Each scene shows the same named points in several views. A view is turned or mirrored, and shifted as a whole, has a little noise and may leave points out.
(in the rows, 128 means zero)

Scene 1
View 1
K594: [176 171 147 147 141 121 106 141 154 120 156 112 118 124 117 125 108 146
 119 122 162  85]
K46: [148 138 126 137 129 130 190 196 136 157 160 164 175 222 143  92 161 164
 111  99 118  88]
K603: [147 142 136 116 132 163 143 165 176 206 176 117 192 191 132  94 160 127
 147 109 163 133]
K260: [135 123 127 123 118 150 113 150 172 171 162 106 185 170 139  98 161 162
 160 117 140 129]
K320: [168 127  97 135  91 143  65 111 139  86 174  74 181 152 164 105 185 231
 126 129 110 123]
K887: [140 128 157  93  91 146 131 138 147 139 183  94 209 180 166 109 186 195
 141 135 117 102]
K436: [131 160 150 129 161 161 156 144 151 147 212  87 158 150 149 104 173 157
 112 111 125 144]
K765: [168 161 119 139 125 152  98 133 174 117 180 118 131 144 139 111 160 160
 131 108 150  95]
K152: [132 138 112 134 124 158 142 163 178 131 181 154 143 182 151  95 189 167
 144  91 120  89]
K408: [144 107  99 137  99 134 123 159 133 132 154 115 202 200 157  89 179 216
 131 115 101 120]
K202: [159 143 153 115  94 121 109 135 145  99 160 113 163 153 151 124 150 195
 134 136 124  63]
K876: [120 124 131 132 125 149  70 102 161 103 186  51 157 104 154 114 171 208
 153 132 109 146]
K706: [170 130  98 152 120 140  52 121 160 138 148  74 165 134 127 105 135 180
 144 124 153 146]
K69: [128 134 133 123 124 154 118 140 173 136 182 108 160 153 150 105 175 173
 151 113 125 114]
K868: [160 152 138 118 104 143 124 142 160 111 179 127 156 167 153 114 172 178
 130 117 131  72]
K677: [120 121  86 160 145 159 122 141 145 111 196  94 158 160 163  85 202 212
 120  97  86 161]
K673: [136 109 127 130 107 129  84 143 168 156 133 101 178 150 129 108 134 176
 174 128 140 116]
K208: [172 159 102 137 124 168  95 134 185 132 187 119 141 158 141 102 178 155
 135  99 155 111]
K102: [135 128 155 100  91 140 115 138 168 129 167 114 179 161 156 117 170 184
 161 131 125  78]
K162: [155 126 136 148 129 104 133 162 107 146 136  90 191 170 131 106 116 192
 110 134 122 127]
K659: [154 134 144 129 118 133  46 115 183 154 140  69 155 104 114 123 108 152
 175 140 175 123]
K72: [177 144 104 142 120 145 120 153 141 149 167 109 183 189 140  94 161 173
 113 111 142 127]
K671: [134 131 149 120 114 132 115 131 142 113 174  86 173 144 155 116 163 201
 135 134 110 107]
View 2
K152: [137  77 155 145 105 133 183 122 153 164 126  97 164  87 108  98 145 115
 111 137 148 149]
K46: [143  96 117 109 138 123 165 123 172 134 139 100 167  42  65 106 155  78
 126 120 158 143]
K436: [ 92  88 109 113  95 148 152 126 132 142 140 122 139  96 125 139 155 133
 115 191 151 110]
K208: [116 120 162 146 108 120 166 124 120 193 121 120 137 127 126 110 120 137
 120 152 145 136]
K260: [122 114 126 133  93 121 131 111 117 162 157 117 159 126 109 116 152  96
  83 141 159 152]
K887: [ 93  82 132 139  85 136 102  97 137 152 166  96 106  76 126 100 144  93
  75 130 156 144]
K69: [113  83 139 144  85 132 142 119 124 165 136 109 143 110 133 106 152 118
  96 154 158 148]
K659: [107 149 129 153  66  77  81 132  74 195 105 143 139 177 156 116 160 112
 103 164 187 171]
K162: [113 102  88  98 133 113  95 132  87 146 137 130 132  74 108  96 172  84
 127 136 188 157]
K673: [127 112 128 143  88 101 103 120  89 176 135 122 154 135 128  94 165  89
  89 130 181 180]
K320: [ 89  68 155 140 122 141 110 114  57 196 149 114  82  95 160  59 125 130
 107 126 162 156]
K706: [109 126 133 132 115 108 111 129  47 199 132 143 131 151 144  94 141 122
 115 147 174 161]
K603: [125 144 116 122  97 119 148 107 148 150 166 121 174 127  82 146 144  91
  85 151 147 131]
K72: [114 120 128 114 139 124 139 118 106 171 151 124 132  93  99 104 129 105
 119 132 155 137]
K594: [115 137 129 134 102  77 120 154 126 180  62 135 133 107 134 117 154 123
 162 168 183 148]
K408: [122  68 131 122 136 143 131 108  93 161 172 105 132  70 107  68 146  90
  95 106 162 162]
K868: [110  93 154 148  98 114 134 121 150 172 113 100 116  74 127  95 136 112
 119 135 158 147]
K102: [109  87 147 157  71 115 107 109 143 165 132  95 123  91 134  94 153  95
  84 130 167 162]
View 3
K408: [129 130 130 102  95 112 150  69  56  98 146 153 102  98 177 129 115 157
 179 197 185 108]
K102: [135 124 104  97 106 132 102  70  60  92 132 129 147 126 177 147  93 141
 134 147 154 132]
K594: [143 108  85  62 127 155 123  61 103 141 131 137 111 146 163  75 126 128
 132  56 173 133]
K603: [119 194 109 104 140 142 141 107  97 111 144  98 145  77 135  87 115 146
 113 150 178 135]
K436: [145 170 101  67  83 129 149  81 126 117 121 110  99  88 163 138 140 151
  97 127 189 148]
K706: [104 137 131  98 131 138 130 102 126 124 153 169  97 142 165 125 141 130
 193  99 150 125]
K69: [142 149 114  83 107 135 119  87  79 116 130 131 120 105 164 150 128 143
 131 137 159 139]
K260: [124 168 121 105 130 141 130 100  86 104 147 124 131 102 148 122 116 149
 143 146 166 132]
K673: [126 142 125 108 142 156 118  95  77  97 158 147 125 141 149 128 107 154
 176 120 157 127]
K152: [158 142 109  70 113 132 121  76  34 143 121 125 121  74 159 121 141 137
 123 162 165 130]
K72: [114 143 114  93 112 117 153  78  98 124 140 139 109  96 170  85 129 134
 153 154 184 116]
K765: [132 124 102  69 117 132 112  78  88 150 122 142 116 114 173 111 145 114
 134 104 150 133]
K868: [138 112  94  77  99 121 113  58  64 124 119 133 132 113 186 117 115 124
 125 139 163 126]
K876: [130 134 129  82  85 132 115  92 125 102 134 163  88 146 183 210 139 145
 164 106 143 145]
K659: [110 143 117 104 157 169 103 109 129 107 158 148 129 172 147 126 113 135
 169  54 137 140]
K320: [106 104 130  93  78  98 127  72 104 111 133 181  92 133 210 168 133 122
 190 154 150 116]
K162: [133 128 110  94 104 139 170  56 103  84 156 142  89 136 162  90  98 174
 169 130 216 114]
K46: [160 141  96  79 110 130 161  51  31 119 132 108 118  68 152  60 110 162
 119 184 216 114]
K671: [139 121 108  85  84 127 127  64  94  91 132 143 109 134 185 159 109 151
 145 132 171 132]
K202: [138  91  93  84  96 128 111  46  67 102 127 144 129 147 192 125  95 134
 145 124 166 123]
K208: [120 143 111  77 122 124 115  93  91 158 123 140 121  94 170 112 155 107
 135 124 145 132]
K677: [149 151 137  67  72 113 154  84  88 130 128 157  61  80 174 177 169 155
 160 169 178 130]
View 4
K603: [167 124  74 150 123 156  58 127  83 115 119 175  86 132 204 123 141  98
 108 141 170  93]
K673: [131 164 116 158 104 166 121 110  88 139 124 212  73 119 141  75 148 102
 105 160 173 110]
K671: [128 141 120 154  83 135 153 137 133 132 143 177  91 113 154  77 142 129
 129 140 142 136]
K152: [155 167 113 154 109 101  63 109 123 105 114 173 112 126 156 116 134 110
 161 145 139 134]
K46: [158 170  80 181 144  81  48 145 149  75 116 172  79 108 172 127 158 129
 122 122 153 107]
K202: [119 158 147 173 118 112 157 129 143 128 137 169  93 130 142  93 144 129
 114 169 150 133]
K320: [121 200 136 146  81 158 167 124 153 178 152 164  88 138 155  57 120 127
 161 121 140 124]
K659: [117 140 134 123  90 212 143 117  82 152 133 208  93 146 143  71 142  93
  80 210 201 121]
K677: [148 181  88 121  48 145  90 134 152 133 140 178 103 107 161  65 128 126
 190  94 131 140]
K260: [151 145  94 154 106 157  93 117  89 131 123 189  82 123 174  97 140 102
 121 139 161 105]
K765: [134 166 134 126 103 145  97 124 137 126 131 163 122 156 157 103 130 110
 134 186 170 138]
K162: [125 171  86 159 110 150 122 169 156 110 143 195  58 103 158  73 166 138
  85 130 178 106]
K876: [123 140 127 118  38 181 165 124 118 160 151 188 107 119 146  50 127 117
 153 144 145 151]
K102: [137 135 133 179 112 117 143 109 102 134 128 176  90 121 155 100 138 114
 126 153 137 125]
K208: [146 173 123 122 105 157  78 115 126 139 129 156 121 165 176 109 119 102
 149 169 167 125]
K868: [136 156 136 162 119 108 119 125 140 122 131 156 107 139 161 111 135 121
 134 162 145 132]
K887: [144 128 112 184 109 120 150 125 112 143 138 160  78 117 184  98 135 123
 131 116 126 112]
K72: [144 184  96 147 120 152  89 142 144 131 135 164  81 141 184  97 137 121
 125 129 168 100]

Which points are out of place in each view (at most two, in the order of its rows)? Write - if all are in place.
view 1: K260
view 2: K162
view 3: K659
view 4: K208
